Points on a hilly landscape, in no order, each with its height.
From any point a climber takes the steepest step (rise divided by distance) to one of its 2 nearest points. It stops when none of these is higher. Distance is the straight distance between rows; heights are no part of it.
Nura: [-16 -14 -20 -15 -32  21 -11   2 -32  23 -61 -10 -21   1   8  50  -1 -30
  -6  23  -9  22  29 -63 -34  39]  (h 370)
vuve: [ 60  16 -28   2 -16  54  23  -5 -11 -29  34  17   9   5 -31  33   5 -10
  25  47 -20  25 -35 -22  20  11]  (h 497)
selu: [  0  -6  15  12  62  -2 -34 -15  14  20  10  48  49 -10  15 -11 -28  -1
  13  13 -20  -7 -20   8 -29 -16]  (h 594)
poked: [-16  -3   3   8  43  12  16 -16  15  15  26 -18  76  49 -32 -10  16  35
 -32  19  24  33   0  17 -39  -5]  (h 93)
Dod: [-34 -27  29 -30  15 -11 -33 -33  -9  48 -28  -2  44 -24   6   0 -62  13
  -7  14   0  -5 -38   6 -43  22]  (h 277)
tis: [ 16  -4 -13  -8   0 -26  -5  34  20 -16  38   4  -1  -5  -6  -2   7   7
  27  82 -27 -10 -18   3   3  28]  (h 504)
fubur: [ 37  21   5 -24  17   7  36   5  -3 -21  16 -11  22  13  69   5  -9  -5
   9 -15  -8  36 -26   5  35 -22]  (h 694)
zak: [-56  -6  12   9  11  -4  47 -12 -20  12 -15  -6  16  29  37   1 -28  15
 -16  16  16 -14 -31   0 -29 -11]  (h 780)
Lidom: [-35   2  22 -10   7 -58  -1  23 -11   7 -30 -36  -9  19   4 -29  16  37
 -35  19  -2   3  27  41  -1  -2]  (h 440)
loku: [-17  -1  -8   5  33 -48  25 -32  45  49  -6   2   6  -3 -37 -21  37 -13
  -5 -11   3 -11  53  -7  -9 -18]  (h 547)
Lat: [ 28   6  10 -14 -10  19 -76   3 -18  17 -51   0  18 -22  46  -5  -4  -9
  15  13  -9  35   0 -36 -24  25]  (h 325)
sifu: [ 20 -29   6 -38 -22 -11  21  28   1 -12 -29 -50 -59 -22   3  19  36   2
  -6  27  13 -31  28  -5  14  11]  (h 350)
gupev: [ 56  16  11  29 -39 -17 -33  18  22 -30  28  49  -7 -30 -28 -24  -1 -14
  41  36 -39 -24 -34  15   1 -23]  (h 206)
Mava: [-37  23   1   1 -25 -49 -30  31 -26  33 -47  10  -8  -8  16 -15 -14  26
 -24  16 -18  -5  37  32  -1  18]  (h 390)
rigi: [ 45  -3 -22 -22 -22  -9   5  -7 -30  25 -32  15 -14  46   8  17 -12 -17
  54 -11 -27 -30 -23  28 -18  30]  (h 101)
Rinu: [-10  14   3   8  30   0  36 -19 -25  23 -35  62  38  12   2   1 -11   2
 -21 -17 -10 -21  28  44  -1 -41]  (h 122)
libu: [-10  13  10 -18  13  -7  26 -21 -18  -9 -41 -42  14  48  35 -20 -14  -3
 -15   5 -21 -17  10  10  39  22]  (h 657)
rumas: [-38 -43  37 -15  30  10 -26  39  19 -52  32 -52 -38  10   5  15  -5  -6
  -4   8  21   4  19   0 -10 -12]  (h 11)
gasom: [ 17  19 -25 -17   5  18  37  24 -13 -27  28  59 -12 -58  46  23  -6 -11
 -11  -6 -25  26  -7 -11  52 -13]  (h 640)
nodu: [ 24  21   2  -2  10 -13  38 -28 -20  -6  21  28  58 -23  15 -14 -22  24
   0 -45 -29  45 -48  43 -19 -43]  (h 580)
fuzo: [ -9  -6  -4 -14  38  11  34 -46 -32  33  -4  65  47  44 -18 -19  -6   8
   4   3 -27 -34  22  49 -16  -7]  (h 112)
lofar: [-18  11  19  30  46   7 -39  10  26  24  -5  34   1 -10   7   7 -29  -9
   3   2  -6  15  12 -25 -50   4]  (h 630)
zuf: [ 27 -44 -11 -27 -59  31 -94 -33 -35 -10  -4   2  31 -13  -3 -50  29  14
  79  27 -19 -10 -22 -59 -16  14]  (h 331)
Zub: [ -4 -58  17 -33 -31  15 -50 -42 -36 -23 -31 -10  34 -37  46 -20 -33   3
  60 -23 -18 -27  17  -4  -6  35]  (h 315)
nud: [-38 -35  27  -9  63   0 -10  -2  -5 -33  14 -22 -13  24  -3  -4  -9  14
 -45  13  11  -7  26  19 -22 -27]  (h 9)
nera: [-16   1  30   7   4 -12 -26 -15 -23   4 -16  -5  16 -19  43   5 -17   0
  -9 -18 -33 -15   3 -12  -8  -8]  (h 261)
luv: [-20  -7  15  23  36  11 -23 -19  52   9  -2 -37 -16  -3 -60 -10   2 -16
 -43 -30  18  15  39 -29 -21  12]  (h 558)
dapu: [  9  -5 -22   6 -18  40  31 -14   1 -26  -4  41  48 -45  40 -38 -39 -17
  25   4 -31 -23 -47   8   6  31]  (h 413)
kevoz: [-18  -7 -23  23  38 -11  61  -2   0  -9 -32 -30  -8  51 -22  -9  -4 -21
 -22  -7  49 -15  28   1  41 -30]  (h 583)
faza: [-10   6 -10   7  14  -7  36 -24 -21 -15 -68 -40   0  75  -5   0 -11 -20
 -13   3   5   1  34   0  29  -7]  (h 618)
fugaf: [ 19  18  -2  16  -1 -37  13  56  -4 -12 -20 -49 -14  23  35  16   8  16
  -8  11  44  20 -12  -8   3 -25]  (h 409)
vuvan: [ 11 -15  13  10  44  -1  28  -7  -1  -6  13   1  -5 -24 -52  24 -22  -7
 -57 -28  49  26  28   9  12 -41]  (h 511)
risid: [ -2  -6  38  14  59 -15 -26 -16   5   2  22  28  26   8  12 -10 -14   9
 -25 -32  -2  10   4  15 -23 -55]  (h 571)
kesek: [  2 -35  14 -38   1 -11  -4  28 -41   1   7  -9 -33   5  38  33 -11  12
   5  52  -4 -21 -10   9 -14  10]  (h 18)
nekon: [ 34   9 -12  -9  14  52  26  -1  -3  -4  25  36  46   0  -5  32 -36 -17
  10  28 -16  31 -46  11   4  21]  (h 477)
Dofuv: [-30 -26  18  44  26  -5 -19  -3 -12   8 -10 -17  -1 -15 -78  23  -4  12
 -66 -10  51  12  53  -4  17 -49]  (h 503)
feva: [ -4  15  -4 -16  17  23  -4 -25  -3  22  31   6  83  57 -31 -13  -8  39
   1  20  -2  26 -39  31 -30  25]  (h 97)
ziga: [-44  12   3  44  15  -2 -40 -22  -7  28 -16   0 -23  -7 -70  27 -15 -10
 -46 -10  59  30  63 -27  37 -13]  (h 492)
pob: [-35  16 -19   4 -11 -19 -48  10 -57  22 -55  25  30   4  27  28 -18  -5
  17 -52  -3  10  39  -4 -12   8]  (h 218)
lifam: [ 33   5  25  14  -6   6  41   3  31 -15  -6 -23 -16  -1  16   1  -4  -3
 -43 -34   5  13 -18   8  -8 -20]  (h 85)
Dunab: [ 49  -3  11  11 -12  18 -45  14   0 -13  28  58   2 -23  20 -22 -16  -2
  46  33 -22 -37 -29  17  -4  12]  (h 182)
dopa: [-45 -31 -23   8   1   6  38  41  22 -10  33 -25 -75  -8 -11  47  11 -27
   4 -15  58 -44   0 -37  18  -3]  (h 266)
mib: [ 15  30  -1   3  14  -7  43 -16 -18   3  10  38  28 -29  21 -14   0  15
 -47 -45  -4  41 -11  49  -4 -65]  (h 549)
popa: [ 47  21   0  11  14   5  37  -1 -16 -14  10  25  33   8  47  26 -22  -8
  18 -43 -17  34 -42   7  10 -27]  (h 637)
kal: [  6  37 -16  19  22   4  29  13  30   5  38  11 -23  42 -39 -23  19   5
 -41 -27  67   0  21  31  17   0]  (h 168)
duz: [ 29  18  43  27  20  -1 -17 -32   2 -21  19  43  33 -18  19 -17 -25   4
  -5 -74 -16   7  14  12   1 -21]  (h 540)
sugig: [ 22 -15 -29 -26 -42  22 -38 -31 -23  13 -13  10 -56  14  -2   8  25 -58
  29  14 -51  -6  18  -7 -28  40]  (h 459)
tozif: [ -3  -3   9 -32 -10   4  56 -19 -13 -15   4 -24  35  -5  23 -33 -34   6
 -37  15 -29  15 -40  39  25  32]  (h 704)
leno: [-10 -10   7  17  17 -58  20 -17  45  38  -9  -3  15   2  -8  -8  14  -2
  11 -12 -40 -11  27 -10 -38 -15]  (h 611)
Numuz: [-38 -16  -5   1  49  33  33  33  25 -62  63  -4 -18  17 -27 -13  16   3
 -22 -15  30  13  14  42  10 -15]  (h 602)
Vom: [-20 -45   6   9  26  -2  34   0  43 -24  45 -19  -9 -12 -56 -31  23  -4
 -32  -5 -14 -25  -2  29 -38 -20]  (h 644)
Pofo: [-28 -19  17   8  14  -1  20 -21  10   8  28 -27   2  44 -34  -2  46  -1
 -17 -33  18 -27  37   1  -5 -64]  (h 251)
zuko: [-35   3   0   5   8  23 -14 -15  -8  13  32  22  -9  54   6  -3 -24 -15
   7  12 -26 -19 -20   4 -35  16]  (h 709)
kupal: [ 10 -26  -8 -26 -15  12 -32  -6 -25  24 -12  31  26  -5  12  20 -35  -3
  74  30 -19 -46 -64   8 -32  21]  (h 151)
rebi: [-41  22 -30   9   4 -14 -27  -3 -41  59 -34  51  14  30 -12  39   2  -6
  25 -42 -15  13  32  18 -35  34]  (h 239)
piza: [ -7  -5  25 -11 -14 -49  18   7  24   2   5 -12 -15  13  41 -16  11  -5
  44  22 -35 -23 -18  27  16   9]  (h 555)
sim: [-23 -40  39 -34  10  -4 -34  33 -18 -41   6 -51 -34  -6  35  29 -17  10
 -16  32  32 -14  -9  14 -18 -18]  (h 13)
nutop: [ 17  18   1  18   0   1 -15   7   0  22 -34   6 -41  -5 -10  32 -18 -24
 -13  -7  28   5  29 -28  18  29]  (h 427)
gube: [-16  27 -25 -15  -3  -1 -15  -1 -26  36 -32  27  37  30 -12  29  -5   8
  15   7 -19  18  13  -1 -41  54]  (h 299)
pema: [ 30 -11  -6 -19 -35  12  21  22 -19   6 -28 -35 -50 -11 -10  38  49   2
 -19  33  13  -1  21 -45   3  21]  (h 314)
pezo: [-27 -12  -4  32  -7 -13   6  63  -1 -30 -14 -78 -31  11 -24   9  14  27
 -21 -39  82   5  -3  -3  39 -53]  (h 61)
tireb: [ 47  -2  13 -18 -38  37   6  12 -47  -7   7  16 -13 -11  32  27  34  33
  16  -3 -11 -23  -9 -29  10  -3]  (h 260)
lenel: [-14 -16 -22   1  44  35  41  30  40 -65  68 -30 -10   6  -2  -1  11  -6
 -15 -19  31  33 -37  11   1 -31]  (h 590)
zegit: [ 17  11  16  -1 -47  12 -21  15  11 -11   3 -11  34 -39  33 -34   7  42
   2  46 -29   3 -40 -14   8  27]  (h 274)
Fip: [  9  13  -2  15  38   7  22 -17  57  15   9 -10 -20 -16 -54   5  -3 -27
 -19 -16  26  24  25 -24 -26  29]  (h 521)
lanip: [ 17 -15   8 -26  -5  21 -20  -7  10 -12  -4  -3 -45 -12  42  23  46 -23
  31  22 -28 -20  26 -55  38   0]  (h 620)
segu: [ -7   0 -17 -10  -4 -40 -13  36  16   7  21  -3 -11 -19  -1   3   3  19
  -4  51 -23   6  10   4 -22  46]  (h 548)
Fekol: [ 46   1 -33  -3 -13  34  35  24 -14 -11  28  67  18 -45  34  30  11   3
  20  19 -22   3  -6 -12  35  14]  (h 572)
Durut: [-24 -47 -28  46   1 -13 -15  21 -20  17 -40 -44   4  21 -65 -17  18   1
 -37 -24  68 -11  40   1 -40 -43]  (h 499)
rakig: [-13 -38  30 -34  -3  -4 -60 -36 -30  34 -41 -15  46  -7  19 -24 -78   9
  15 -21 -12  -7 -24  -3 -23  20]  (h 285)
lize: [ 38 -12 -19 -32   9 -13  -6  10 -30   9 -33   1 -21  20  10  59   5 -19
  49   1   3   9   6   3 -12  11]  (h 59)
fod: [ -4  14  21 -20  10 -16  54 -10 -25 -27 -36 -31  29   1  27 -19 -11  10
 -41   7 -26  12 -10  31  38   5]  (h 685)
fuvu: [-55  -1 -30   8   4 -42 -21   3 -31  44  -9 -11 -44  10 -64  30  13 -32
   6 -17  98  -4  42  -2  30   9]  (h 393)
Toz: [ -5  18 -14  14  12  30  28  -2  11 -17 -17  31  14 -26  41 -11 -18 -25
   2  13 -33 -10   3 -25   6  26]  (h 439)
Nim: [-19  32  16  22 -11  -9 -32  18  52  -7  44   2  16  30   4 -32   9  19
  12  19 -42  15 -27   1  -2  12]  (h 631)
Sufa: [-40 -25   7  10  26 -32  46  14   0 -30 -12 -26   0 -32   5  32  -7 -10
 -39  17  13  16  32 -13  45 -24]  (h 394)
netet: [ 46  -5 -20  -7  -9  29 -15  13  30   3  21   5 -14  -3  12 -12  35  13
  23  79   7  -8 -34 -35 -12  21]  (h 462)
sab: [ 55  19 -14   5   6  30 -16  31  22   0  26   6   1   5  11  16   4  10
  18  61  24  26 -51  -4 -38  23]  (h 428)
gagip: [ 44  16  20  29  -5  11 -41 -18  20 -24  -2  26  11 -28  26 -28 -22   0
  24 -36 -13 -18  36   8   7  28]  (h 478)
bese: [-43   6  11  48   1 -26 -14 -19   5  38 -45 -35 -61  10 -50 -10  -2  -7
 -37 -11  72 -13  26  17  40 -41]  (h 319)
tovig: [ -6  -1  12  35 -11  14  21  43  28 -33 -26 -65 -43  -8 -20  -8   2   4
 -48 -29  66  18  -8  -5  17 -33]  (h 65)
rivo: [ 39  12 -11   9   1 -23  56 -13  21   3  42  22  -9  -6 -50 -15   3  -9
  -5 -21 -15  14 -30  58   6 -30]  (h 127)
guto: [ 48  28  23  -2 -22  17 -12  -3  63 -24  47   5 -36 -33 -57  -1  35 -19
  21   5 -23   1  -3   2  68   1]  (h 204)
gari: [-22  28  -8  55  -1   4 -34   4   8  32 -27  -8 -79   3 -48   8 -29 -22
 -24  -6 109  -9  -5  -1  21 -20]  (h 334)
Lumug: [ 51   7   8   9 -32  -2  -9   0  22 -15  21  -6  40 -39  39 -50  33  25
  38  50 -48  -5 -55 -44  14 -12]  (h 291)
zomub: [-47 -10  26  -9  25  -8  53 -21 -10 -10  35 -13  16   4  14  14  -5  13
  -8  -3 -24  -7 -33  -1 -16 -30]  (h 767)
nurid: [-13  23 -37   5 -11 -33 -35  51 -27  54 -36  34 -43   3 -14  43 -14 -14
   4  29  65  14  31   9  -7  27]  (h 317)
Nipo: [ 26  15 -16  29  -2  24  23   1  68  -8  47 -24 -19   6 -72  -2   9 -21
  -7  -4   9  21   3  -7  -5  40]  (h 481)
Pivuv: [-33   9  13   3  23   0  32 -11  22 -14  52  24  25   1   5   1   4  13
 -14 -19 -53  -1  -4  15   1 -23]  (h 752)
domep: [  8   3  24 -23  -5  45   8  13  32 -35  18 -52 -63 -42 -29  32  17  -9
 -30 -15  54   3  20 -14  49  18]  (h 426)
Vik: [  8  -4   4   0   0  -9 -60  -2  -5  27 -19 -29   9  12  -1  15 -14 -10
   1  21  -8  53  -9 -30 -61  31]  (h 311)
Ruzat: [-13 -13  -5  34  12 -26  -3  17 -15  16 -45 -29 -15  42 -35  20 -12   8
 -23  -5  57  27  16  -1 -20 -36]  (h 471)
tupi: [  2  13  -5   3  19 -21  41  -3 -13  -1  10  18   7 -51 -23  15 -16   4
 -74 -32  23  60  23  39  26 -41]  (h 523)
bude: [ 24 -11   8 -14  20  19  36  28  35 -34  25 -25 -33 -55   3  25   5 -12
 -21  19  29  25  12 -25  33 -15]  (h 408)
lidu: [-43  -4 -38  20   5 -37 -49  30  -7  31 -17  -2 -64   8 -16  34  -7 -31
  10   2  83  24  28 -14  11  -3]  (h 362)
soro: [ 12   7   5 -10  10  10   6  26  30 -25  41 -57 -24 -20 -48  28  13  -7
 -34 -37  72  28  13  -2  19  25]  (h 441)
midil: [  2 -25 -30 -13  -2  16 -65   6 -42  17 -76  48 -13 -22  15   8  -6 -49
  26  -5  -2  15  41   1 -19  48]  (h 246)
muma: [ -5  -9 -44  15  28  -1  96  14  29 -17  -5   2 -18  -7 -29 -21  -4 -23
 -23  11  13 -20   7  32  10   9]  (h 526)
Sepan: [-44 -38 -30  24   6   0 -30  21  20  -1 -28 -60 -33  27 -49 -30  30 -21
 -42 -38  46  -8  27  -6 -37 -24]  (h 530)
nule: [-56  -6  -2   4  26  25 -41   1  14  16  23  20 -22  26  11  -1 -33 -21
  -9  31  -5  -2  -5  -2 -64  31]  (h 676)
Nepu: [ 22  -7  19 -14 -13 -30  29  17  30 -33  16 -43  -8 -33  44  27  38   6
  32   3 -21   2 -14 -33  26 -12]  (h 347)
Gefa: [ 31  23  12 -12 -14  22  10 -28  44 -46  39  17 -21 -37 -29   3  14 -25
 -10 -27 -65  18  -1   7  59  17]  (h 180)
Bub: [-70  14 -16 -20  13   1   9  -4 -10  19  -5   0  18  64  20 -23 -18  18
  -1  16   8 -26 -23  15 -38  19]  (h 751)
tep: [-32 -11  26  -4  19 -30 -10 -28 -32  27 -61   1  47 -18  21  15 -35   8
 -20   4 -10   7  -5 -23 -22 -13]  (h 270)
kirib: [ 16  26  11   1 -46  21  11  28 -12  -4  24  19 -11 -13  43  35  30  12
   8 -34 -10 -12  -9 -39  15  -3]  (h 235)
Tes: [-64 -18 -35  17  17 -13 -19  31   9  12   6 -26 -36  15 -16  -3  17  -2
 -16  -2  46   2  23  -4 -46   6]  (h 574)
povor: [ 44   8 -36   5 -32  55  19  -9 -24 -42  45  64  22 -44   3  10   5 -10
  30  32 -43   9 -52 -35  27 -17]  (h 522)
Fal: [ 51  27   5  19  -7  -3  19 -25  22 -17  23  21  15  10 -26 -37 -14 -15
   6  -2 -41  17 -39  43  -8 -13]  (h 113)
desal: [ 38  30 -15  -1  24 -25  51 -36  51  -1  54   6 -22 -32 -59 -28  14 -12
 -14 -30  -2  19 -11  56  44 -24]  (h 138)
mas: [-20   5 -24 -12 -20  -1 -29  11 -39  19 -33 -23   7  20   8  24 -17  -1
 -16  40 -14  30  14 -25 -33  55]  (h 337)
lusa: [  5  35 -10  11   8  11 -19 -11  -7  29   5  36  78  53   8 -30 -16  36
  27 -13 -13  -2 -57  42 -16   8]  (h 108)
luros: [ 20 -17 -24 -11  12  15 -55 -20 -31  -7 -45  48  10 -12  29  13 -19 -21
  70 -14 -19 -14  38   8 -32  42]  (h 294)
Befa: [-82 -40  39 -31  26 -13 -32 -20 -39 -12   3 -38 -12  34  10  -9 -22   9
 -24  20  -3   1  16  22 -17 -24]  (h 7)
peb: [  1 -40  -9 -13  43  -6  24  -3 -15  12   5 -23  66  27 -42   4   5  17
 -14   9  30  16  23  21 -58  -9]  (h 90)
Ruk: [-20 -25  15  19   6 -17  -3 -13  35  -2  46 -14 -26   5 -49 -20 -11   5
  -2  21 -26 -24 -25  20 -58  -9]  (h 669)
Rok: [  2 -33 -23  -3  46  21  57  26  13 -53  11 -46  -4 -45  -6  41  -3 -17
 -41   5  34  25  17 -12  37 -12]  (h 399)
gani: [-32 -13  -8  -5  30  13  37  13  64 -41  72  17 -21  -9 -61 -24  25   1
 -15  -3  -3 -17   0  43  21 -24]  (h 622)
Gad: [  9  19 -34   9   6   1  77  15  32   3   7   5 -30  24   8  -6   6 -18
  12  27 -12 -21  -8  34  16  18]  (h 554)
Bakov: [-39 -21   7  -2  -1 -52  -1 -34   7  44   6 -22  20  23   3 -10  -7  -5
  34  -5 -47 -15 -19 -10 -67 -17]  (h 686)
Fav: [  0  44  35  17 -34  10  28  23  27 -29 -31 -39 -27  -6  16 -15   7   6
 -59 -11  19  20 -16 -10   6 -12]  (h 73)
Feri: [-33 -15  13  15  49  -1 -30 -21  25  19   2  24   1  18 -34   8 -15 -24
 -34 -10   3  18  43 -26 -52 -16]  (h 592)
baper: [ 20   6  21 -13   9  43  37 -39 -37 -20   7  11  15  -2  -6  37 -45  -8
 -52 -34 -41  13   4   2  13   0]  (h 155)
Zabo: [ 18  37 -20  -4  36 -28  47 -11  21  36  38  15 -10 -12 -44 -22  22  -5
 -29 -44  51  19  20  50  49 -21]  (h 152)
Tez: [-25 -13   3 -38 -37  10 -11   7 -29  39  -9   5  34  -1  53  -4 -47  37
   7  18  -3 -29 -51  24   2  38]  (h 750)
Gofid: [ 30  12 -24   1  11  18  23  24   5   5  -6  11  25  -3 -10  58  -3   0
  11  36  15  31 -27  -9 -35  28]  (h 450)
lepum: [ 23 -47 -12 -28 -43  51 -58 -43 -60 -12 -15  23   0 -16   9 -57  42  33
  48   7 -19 -10 -14 -54 -19  16]  (h 307)
neta: [-14  60  -4  24   5 -11  15 -16  14  37  19  38  14  31   4 -12  37   3
 -26 -69  10 -15  29   1  24 -39]  (h 222)
danad: [ 19   5  -4   0  -9 -38  60  37  -7 -13 -13 -50  -3 -12  48  31  20   6
  11   5   1  17 -13 -36  19 -14]  (h 378)
Piro: [ 25 -35  10 -31 -36  21 -35 -20  -7 -21 -19  -2 -66   4  18 -20  51 -22
  34  17 -61 -30  21 -26   8  17]  (h 535)
fuza: [-15  46  12   8 -20   8  19  25   3  -1  14  24 -20 -16  19  53  -5   5
 -22 -48  10   4  20 -43  49  -7]  (h 207)
sesi: [ -2   7  -1 -11 -24 -17  53  25  14 -19  11   3 -31   4  25  11  15   6
  11  23 -35 -45 -11  25  26   3]  (h 607)
seved: [ 26   1  10  -1 -17 -10   6   8  51 -41  39 -19   6 -29  37  -6  51  10
  45  30 -53   1 -34 -42  42 -30]  (h 318)
Kosus: [-32  15 -20  16  24 -53 -28 -18  -5  65 -14  -7  -2  -1 -71  13  36  -4
 -14 -25  62  -2  60   7   4  -5]  (h 430)
Lumo: [ 31 -26 -15 -43 -29 -31 -14  18 -46  23 -14 -14 -32   4  38  23   1  22
  40  43  -3  -3 -10  11 -22  12]  (h 28)
deg: [ -7  26 -15   8 -37 -13 -89  10  23   4  24   4  -9  25  -7 -37   9   1
  40  37 -42  11 -24   6 -16  38]  (h 543)
burot: [ 13   9 -19   0 -44   1 -68   5   2 -25  11   5   5  -7  16 -36  33  10
  38  36 -62  -9  10  -8  14  45]  (h 453)
Vadus: [ 10  56   3  14  -3  15  15   0 -19   1 -14  32  22  38  31 -20  -9   7
 -11 -39 -10  -5  -2  19   5  15]  (h 163)
zafit: [  3 -31 -49  21  11  -2  73  39  12 -10  -8 -34 -16  24 -18 -18  11 -14
 -26 -11  51 -29   5  26  -1 -10]  (h 556)
Voz: [-17  23   9  13  18  15  -8 -20  -1  16 -20  -4 -27  12 -48  39 -25 -17
 -49 -21  45   3  48 -16  54  10]  (h 474)
zevi: [-35 -14  -1  -3 -40 -11 -46   1 -59  12 -44  19  15  -2  54  25 -25  -2
  30 -22 -16 -12   6 -19 -17  -1]  (h 245)
gapi: [ 50  28  34   3  -6  -2  11  -3  19 -15   6 -12  12  29  -1 -27  -8   5
 -26   2 -13  28 -44  28 -24   7]  (h 99)
Mera: [-31   0  14   0  -4 -29  25  31   2 -14 -35 -37 -38 -39   4  26  -2   5
 -30  33   4  -4  44  -8  31  11]  (h 383)
vavuv: [  3  59 -15  33 -13   6  14  12 -18  22  -6  43  77  20  24 -18  -4  29
  15 -62 -15   8 -19  37 -16   3]  (h 133)
reme: [-56  -8  -9  -2   9 -39 -17  29   8  19  16  -3 -32  18  -5  -2  -7  -3
 -11  26   5  18   9   9 -57  15]  (h 621)
fudeb: [ 27 -28 -15 -19 -57  15 -25 -12 -43  12 -10  11   1  -3  18  17  -9  -3
  84  -8 -33 -39 -29  -6 -28  24]  (h 134)
lok: [-16   4 -15  -5  10 -56   7 -21  11  57 -17 -12 -15  27 -55   1  41 -18
  -2 -26  25 -14  70  13 -13 -15]  (h 483)
rafam: [-36  10  29  17  -7 -31   5 -13   9  11 -50 -45 -56  41 -44 -15  27   2
 -34 -42  51 -21  36  21  20 -51]  (h 293)
Senab: [ 30 -33 -11 -13 -51  41 -25 -32  -6 -25  17  20  54 -59   2 -52 -16  14
  54  31  -9 -42 -72 -48  30  -7]  (h 374)
san: [  2 -13 -25  -4 -24  12  31  28   0  -3  22 -29 -55  14   3  62  31 -11
  12   1  19 -19   2 -48  -5   9]  (h 284)
Pap: [-34 -19   0  10   2 -32  21 -16  19  25  11  -4  47  -5 -14  14 -28   1
  30  19 -21  -9 -50 -11 -77  -7]  (h 728)
gef: [-27  24  21  12  -4   3  27 -31   7  27  19  21  25  27 -12 -12  42  -2
 -30 -41   7 -18  36   2 -10 -62]  (h 242)
desuk: [  2  13   5  -2  14  14  50 -31 -14  -8 -22  21  -6 -16  -7  30 -13 -30
 -43 -47  -4  -5  24   7  52 -24]  (h 148)
dofo: [  0   9  -2 -12  11   8  33  11 -16 -47 -19  22  -5 -54  54  34  -1  -8
 -31 -14  -6  27  -1 -12  91 -33]  (h 701)
Rekef: [ 64  22   9  15 -43 -24 -54  36  43   1  30 -10 -29 -10  -7 -21  47  23
  35  25 -20  -8 -16 -22   5   8]  (h 286)
lib: [ 20  -8  25 -26 -26  28 -63   8 -15  13 -14  -5  10 -30  49 -16  14  37
  -6  48  -7   2 -25 -32 -20  25]  (h 295)
nika: [ 42   8 -22  19 -57 -31 -73   6  21 -12  -4   3   2 -24  12 -57  52  21
  68  19 -38 -20   4 -19  10  21]  (h 371)
Laru: [-12  -9  20 -28   5 -61 -10   8   0   0 -30 -45 -24   8  37 -25  12  14
  20  22 -19 -15   6  21  -6  -1]  (h 493)
mup: [ -7  26  -2  24  -4 -50  -4  45 -30  14 -50 -31   4  28   7  25  -9  14
  -5  -9  36  29  -1 -10  -6 -32]  (h 438)
Lup: [ 10  35 -23  21  -5  19  45   9  48  -1  -3  35 -23 -12  23 -21   6 -32
  -5  16 -18  -3 -10  -8  24  20]  (h 487)
Veza: [ 43  -8 -11  20 -39  20 -62 -20  -7 -39  -5  20  -7 -13  33 -43   5  -7
  65 -37  -9 -18  54   2   0  25]  (h 401)
Vire: [ 32  27  30   3 -10  10 -36  17  -6   4 -32   0  -9 -20  18  24 -13   0
 -17 -21  -2  18  28 -24 -13   8]  (h 373)
muboz: [ 34 -18  -1 -21 -42  64 -20  -6 -49 -20   1  36   0 -15  27 -11  35  40
  19   6 -23 -31   2 -52   1  22]  (h 281)
Rik: [ 33 -18 -11 -16 -21  35 -39   4 -32  10  18  47  25  -6  14 -29 -19  10
  58  56 -14 -38 -65   1   1  26]  (h 164)
Kiruv: [-34 -18  -3 -43  14  11  15 -57 -30  45  -4  17  67  57  -3 -20  -1   5
  18   8 -14 -34   5  34 -11  15]  (h 105)
bozak: [ -2   5   8 -45 -28  28  29  -7  -2  20   1  -3  56 -26  34 -27 -48  22
 -21  19 -13  -2 -65  14   0  38]  (h 727)
Tumo: [ -4  22   5   6  34  19  41 -27  -1  33 -43  52  29 -15 -27  15   3  -8
 -24 -38 -10   3  49  -6  11 -10]  (h 135)
pum: [-30 -18   3 -39   5   7  27 -36 -32  61  -6   9  65  28 -15 -37 -40  39
 -17  12   1 -26 -30  55  -6   7]  (h 100)
nutof: [-36  24   0  20   6 -32  31  25   6 -16   4 -54  -5  19 -47  10  25  27
 -36 -39  88  17  22   9  66 -42]  (h 58)
tir: [-10  22  14  24  -3 -14 -15   6  36   9  42  18  -5   6  -3  10   9  13
   5 -20 -56  -3  10  -2   7  10]  (h 697)
gel: [-54 -17  27 -26   2 -12  10   1 -26  17   1   3  20   3  71  -4 -48  23
 -13   9  16 -26 -50  -7  -6  -4]  (h 768)
mato: [ 34 -19   9  -4 -62  21 -63 -15 -30 -25  20   9  33 -17 -23 -48  20  17
  68  39 -23 -47 -69 -81  11 -14]  (h 359)
temog: [ 22   8 -23   6   6  24  19  17  30 -34  55 -46  -4   9 -67  14  23   0
 -22 -15  21  44  14  -3  23  40]  (h 458)
Zurab: [ 14  -7   9 -20  18  16 -13   5 -13  -5 -36  15 -15 -16  59  13  11   2
  21  31  -1  -7  28 -44  57  -7]  (h 689)
dumev: [  1 -18   3 -30 -43  29 -39 -17 -35  11 -42 -17 -56  11  24  23  23 -45
   2  23 -20  17  18 -43 -31  26]  (h 410)
bimuf: [ -2 -42  10 -26 -20  -5 -50 -35 -27   0 -26   5  60 -40  25 -33 -57  33
  53 -29  -9 -24  -9  25 -21  39]  (h 301)
paz: [ 36  19  27  -7   8  29  35 -28  -1 -44  30   3  -4 -22  -1  -3  -8 -20
 -37 -33 -50  48  12  27  37  -3]  (h 162)
fepum: [  3  56  -9  25   4   8  40   9  20  25  25  39  10  39   2 -11   2   9
 -31 -31   7  11   9  23  22  -6]  (h 193)
gak: [ 35 -25 -21   6 -32  41  -2 -27   9 -41  -3  32  45 -52  38 -50 -27  -6
  75  15 -19 -31 -51  -4  16  14]  (h 392)
buseb: [ 64  27  11  20 -31 -32 -40   9  43  -8  40  16 -14 -28 -32 -18  18   0
  32   2 -34   0 -16  12  33   8]  (h 238)
Paku: [  4 -11  13  29   2 -25  -4 -18  31   3  41  -6  15  18 -54 -17 -27 -11
  26  19 -30 -10 -59   7 -68 -24]  (h 696)
loto: [ 15   3  33 -17  26   8   4  12 -14 -45   5  -3  -4   3  58  27  -7   2
  -5  -3  -4  10   5  -8  57 -21]  (h 743)
tibis: [  7 -39  -6 -19 -28  17 -82 -42 -42 -23 -21  22  10 -16  38 -21 -12 -19
  72 -22 -25  -3  25  -3 -17  32]  (h 336)
tutiv: [-37  -5  19  -3  11 -20 -11 -27  22   8 -12 -46 -40  55 -33 -23  48  -3
 -18 -47  47 -23  46   9 -14 -79]  (h 265)

Two climbers start at each pair of points below. Name the first point that both come to, or write none.
pezo, domep | none
Sufa, muma | none
Tumo, Vadus | none
kevoz, nud | zak
nurid, mas | loto

Where does a climber stop that starts at each point below?
Befa | zak
rumas | zak
peb | Pap
Vire | loto
gube | loto
pema | lofar
Kiruv | zak
gupev | zak
bese | Pap
Vik | loto
Gofid | loto
